Each scene shows the same named points in several views. A view is turned or mirrored, shifted and resized as a whole, has a little noise and may leave points out.

Scene 1
View 1
dez: [  9.3  10.4  -0.4   2.1   3.0  -4.7 -26.1  -4.5   2.3  -3.3  -9.6  -2.6
 -21.7 -12.4   8.7  -7.5 -24.7  -0.2  -1.2  -9.8]
popu: [  5.1  10.9  -7.9  12.6   7.5  -9.2 -21.8 -12.9  -1.9 -16.2 -14.4  -8.3
 -18.9 -13.7   2.3  -0.5 -22.8   1.2  -3.0 -10.0]
Mokes: [  4.5  12.3  -4.1   2.1   8.8  -5.8 -22.7  -2.5  -5.2 -12.9  -6.1  14.7
 -19.0 -13.6  10.5   7.1 -26.4  -1.3 -11.0  -7.1]
Bet: [ 10.9   9.5  -5.6  10.1   6.6 -12.0 -25.8 -14.8   1.3 -11.8 -13.1  -8.4
 -18.9 -14.9  -0.7  -4.0 -26.5   1.9  -2.3  -7.8]
gafe: [ 27.2  13.1   9.5 -14.4  -0.3 -13.1 -45.5  -9.5   4.6  13.2   5.0  12.5
 -17.2 -15.9  10.6 -11.0 -34.9   2.0  -2.8   0.6]
Vizo: [  9.6   3.9  -1.7   6.4   6.6  -9.0 -18.2  -2.7  -6.6 -10.1 -11.0   3.3
 -17.5 -14.3   4.5  -5.4 -15.6   8.6   2.7 -13.6]
Gazi: [ -7.5  11.4   3.8  -7.4   2.9  12.2 -11.4  25.6  -9.2  -6.2 -10.7  24.4
 -26.4  -6.3  23.4  -1.3 -16.5  -0.2  -4.8 -19.5]
dut: [  6.0   3.0   7.0  -2.5   0.6   5.8 -16.3  11.4  -5.7   3.5 -14.9   5.3
 -23.3  -8.4  13.6 -18.0 -10.0  10.5  12.1 -22.2]
Zub: [ -6.7  20.1  -2.6  -1.6   4.8   8.3 -22.5   9.6   2.7 -12.5  -8.7   8.4
 -25.8  -8.3  18.2   9.2 -32.9 -12.3 -18.7  -7.9]
tenuk: [ 17.9   0.3  -4.5   6.2  13.4 -23.1 -20.8 -12.9 -13.0 -10.6  -7.0  14.6
 -11.7 -21.9  -3.0  -0.1 -16.4  13.1   1.3  -8.6]
lifun: [  8.7   6.5  -9.2   5.0  15.6 -17.6 -17.8  -9.1 -12.1 -17.4  -4.5  20.3
 -14.0 -21.3   3.0  12.1 -22.3   7.2  -9.1  -5.5]
sebe: [  0.6   7.6  -1.7   6.5   3.7   4.3 -13.1   6.6  -4.2  -8.2 -18.0  -0.6
 -23.9  -8.6  10.1  -8.4 -14.7   5.4   3.9 -21.0]
redom: [  8.7  23.2  -3.8   1.0  -0.5  -2.1 -35.8 -12.8  13.0  -4.7  -8.5  -9.1
 -23.8  -9.8   7.3   1.5 -40.6 -14.8 -14.1  -1.8]
fanar: [ 18.4  21.8   1.5  -6.3  -1.7  -7.9 -47.8 -15.4  14.7   4.4   1.6  -2.7
 -21.5 -13.6   8.8  -0.8 -46.0 -13.6 -14.5   4.7]
miv: [ -8.6  23.1 -11.6   9.6   9.2   1.0 -21.6  -4.8   3.2 -22.7  -9.9   1.0
 -24.5 -11.4  10.2  18.0 -36.8 -15.8 -23.4  -4.6]
View 2
redom: [ -4.8 -10.8 -22.8   3.8 -30.4  24.5  -5.3  14.5 -22.8   0.9 -34.5 -34.9
  -5.1  29.1  -5.9  11.3  12.5  -2.6 -10.0 -14.8]
popu: [ -1.7  -3.3 -14.0 -14.8 -32.2  -0.3 -25.9 -22.2 -20.6  -1.4 -40.3 -20.0
   3.4  24.2   5.1  10.8 -21.4  -5.4 -33.6 -21.5]
Vizo: [ -2.0   1.0   1.9 -13.7 -31.3   4.8 -29.7 -32.3  -9.5  -0.2 -28.9  -8.5
   9.8   2.3   2.7  11.1 -28.1  -6.9 -31.1 -35.5]
dut: [  9.1   3.0  17.8 -15.8 -29.5  18.9  -9.9 -16.0  11.9   0.2 -20.6   8.7
  18.5 -15.3  -8.5  -0.9 -36.8 -23.0 -23.2 -55.3]
lifun: [-11.9 -10.9   0.3  -2.3 -14.6   0.9 -38.7 -56.4 -22.7   9.5 -25.0  -6.1
  -7.0   7.4  10.9  25.9 -15.6  15.1 -19.0 -19.7]
Zub: [ 12.7 -27.4   0.0 -11.0   0.9  22.4   0.1  -9.3  -1.9   5.3 -29.1   4.5
 -10.8  27.9  -9.7   2.7   8.4  -1.0  -7.9 -10.4]
gafe: [-26.6   0.8   2.1  33.9 -56.3  40.2 -19.6  -8.8 -24.9  14.9  -6.1 -32.9
   3.9 -36.3   4.8  28.2  -2.3  -1.7   7.6 -55.6]
dez: [ -1.0  -1.5 -13.0  -6.0 -39.0  18.7  -7.6   6.0 -15.0  -3.2 -34.8 -24.9
   8.3  12.1  -5.5   6.2 -12.0 -14.9 -22.6 -29.3]
tenuk: [-18.1   1.3  -2.5  -2.8 -36.7  -1.6 -43.7 -54.3 -26.0   4.7 -26.7 -16.5
   4.3  -3.2  15.3  25.0 -28.9   8.0 -23.1 -36.1]
fanar: [-15.3 -13.5 -20.5  22.2 -39.1  36.3  -5.5  15.5 -33.3   8.1 -23.2 -43.5
  -7.3  14.0  -5.4  20.8  19.7   0.0   2.2 -23.2]
sebe: [ 10.7  -1.8   5.9 -26.1 -21.7   8.9 -16.4 -18.8   2.9  -3.4 -33.0   4.0
  12.0   7.6  -4.8  -0.8 -32.8 -17.9 -31.5 -34.6]
Bet: [ -7.5   0.5 -15.9  -6.9 -39.1   4.5 -25.5 -16.3 -24.5   0.2 -38.3 -29.9
   5.2  19.4   3.5  12.9 -14.9  -5.6 -30.6 -23.2]
View 3
Zub: [ -5.8  -5.1   4.2  42.4 -10.6  -6.6   4.3  -5.7   6.5  -6.4  -1.6 -20.0
  -4.1  -2.9  -8.1   2.2   4.3  -7.1   9.6  23.7]
miv: [  0.4  -1.1  15.8  27.2 -10.0  -8.1  10.1   1.4   1.8 -15.1   5.5 -21.9
 -16.8  -2.3 -27.3   9.5 -10.4   7.8  13.8  31.0]
Gazi: [-32.9 -15.4  -2.0  39.7  -7.0 -11.0 -10.3   2.9  21.4   5.0 -16.8 -25.8
  15.2  -1.6  11.9 -11.4  21.2 -24.9   6.9  22.2]
popu: [  0.3  -7.2   0.6  -5.4  -8.0 -11.4  -8.0  11.3  27.7 -13.1   7.1  -7.9
  -1.5  -3.8   2.8  10.4 -16.0  10.4   4.5  30.0]
tenuk: [-30.2   9.3  -5.4 -17.8  -7.5 -26.3  -6.3  24.3  47.1  -9.6  -7.5 -12.7
  29.7  -5.8   0.3   8.4 -21.2  -6.0   4.9  26.7]
lifun: [-21.2  15.1   2.2  -1.5  -5.2 -25.9   5.4  15.6  31.3 -12.6  -5.1 -15.4
  19.6  -4.7 -15.0  13.2 -17.7  -5.1   6.3  26.8]
sebe: [-13.4 -20.8  -5.2   4.2  -7.8  -8.0 -20.5  10.3  29.4  -3.5  -7.0 -11.9
   4.0  -2.2  22.8  -2.3   2.8  -2.5   4.7  29.6]
dut: [-13.5 -20.3 -16.4  14.0  -7.7 -10.9 -24.8   6.7  37.9   3.7  -6.7  -8.0
  21.6  -7.4  35.5  -3.2  11.0 -12.0  -1.3  21.2]
gafe: [ 21.3  14.9 -26.7  31.7  -7.1 -23.6   8.7  -4.0  35.5  -1.7  16.8   6.6
  47.5 -22.1   9.2  21.1 -10.8  -2.1 -10.2   4.4]
Mokes: [ -9.8   3.2   0.4  18.6  -6.7 -16.3   5.6   6.5  23.8  -8.7  -1.5 -13.9
  14.0  -4.4  -8.8   7.8 -11.2  -8.0   4.3  23.6]
redom: [ 29.4  -4.1  -2.5  31.0 -10.1  -4.3   7.2 -10.0   8.6 -12.3  21.1  -3.1
  -1.2 -11.7  -3.2  17.4 -11.8  12.4   4.7  20.1]
fanar: [ 37.8   9.0 -12.8  39.0  -7.8 -13.7  13.2  -9.5  14.0  -9.8  25.1   3.8
  17.6 -21.1  -5.0  21.1 -15.6   8.5  -3.8  10.1]
Vizo: [-11.6  -6.5  -6.5  -4.1  -6.8 -13.4 -13.4  14.4  35.7  -9.2  -0.9  -7.1
  12.8  -6.0  15.1   4.2  -9.6  -0.3   2.0  27.9]
View 4
miv: [  3.8  28.9 -21.1 -33.0   0.4  30.0  19.5  23.3  29.9 -18.4  10.2 -13.3
   2.6  -9.6  27.9 -16.0  17.2  -4.1  36.1   8.7]
dut: [  6.6 -57.5  -6.5 -21.7  27.7 -15.5  47.4  -7.0   9.3  18.8  42.2  12.0
 -17.3  -2.8  21.9 -37.2  26.6   2.3  18.9   4.1]
lifun: [ 44.1  -7.9 -21.8 -31.9  28.7  27.4  29.9  26.0  26.3  21.1  32.2 -20.5
 -19.5   6.2  22.0 -24.8   9.5  -3.8  55.7  20.9]
gafe: [ 59.9 -16.5 -38.0 -37.1   9.0 -28.8  17.8 -19.9 -11.7  24.9   4.7  -6.4
 -35.5  -1.8  -2.9  -7.4  19.2  -2.2  31.9  12.8]
popu: [ 15.9 -10.6 -28.8 -22.3  11.9  16.9  29.1   9.1  19.7   4.4  31.7  -7.0
  -9.7  24.7  40.3 -19.0  26.8 -17.9  40.8   5.5]
Vizo: [ 20.2 -33.2 -20.7 -21.4  23.1  10.1  37.2   7.1  15.2  17.1  36.1  -6.2
 -15.3  17.3  28.2 -30.2  25.3  -8.3  38.9   9.4]
Bet: [ 24.1 -10.8 -34.5 -22.4  10.2   5.9  23.8   1.2  13.3   7.0  23.2  -7.0
 -13.7  25.5  37.7 -15.0  29.5 -21.1  41.1   8.1]
sebe: [ -0.3 -38.4  -9.9 -20.8  22.9   7.1  43.7   2.6  20.1   8.8  40.4   7.1
  -8.1   5.3  34.0 -34.2  30.0  -5.9  27.5   5.1]
Mokes: [ 26.1  -3.6 -16.9 -31.4  18.7  18.3  27.7  16.0  21.3   8.5  24.4 -11.4
 -14.4  -7.2  14.4 -25.1  15.2   0.0  37.4  12.3]
Gazi: [ -3.7 -35.3  11.3 -29.9  31.3   7.1  47.5  13.1  27.4  11.9  37.4   6.5
 -12.0 -37.3   7.0 -43.3  13.0  24.4  14.9   9.4]
dez: [ 19.0 -21.3 -23.2 -25.3  10.6  -5.2  30.4  -6.7   9.5  10.9  23.0   2.2
 -14.3   4.8  23.3 -20.3  25.7 -11.5  28.0   6.3]
Zub: [ -0.2   8.6  -8.6 -34.4   9.5  10.9  25.1  11.8  24.8  -9.3  13.2   0.5
  -4.3 -26.8  12.1 -27.1  16.3  11.7  18.9   7.8]
tenuk: [ 49.8 -29.4 -29.1 -25.9  31.7  13.9  33.8  15.5  18.6  29.0  38.1 -17.9
 -25.8  24.3  27.4 -25.6  16.3 -12.8  56.4  19.8]
fanar: [ 38.3  13.6 -44.0 -37.7  -9.2 -17.2   6.4 -17.0  -6.8   0.5  -9.1  -7.1
 -16.7  -1.3   8.4   3.2  22.4 -10.1  26.4   4.4]

In a view up to two points have been moved. Name them for each view, in the order of its rows, or write -.
view 1 | -
view 2 | gafe, dez
view 3 | tenuk
view 4 | -
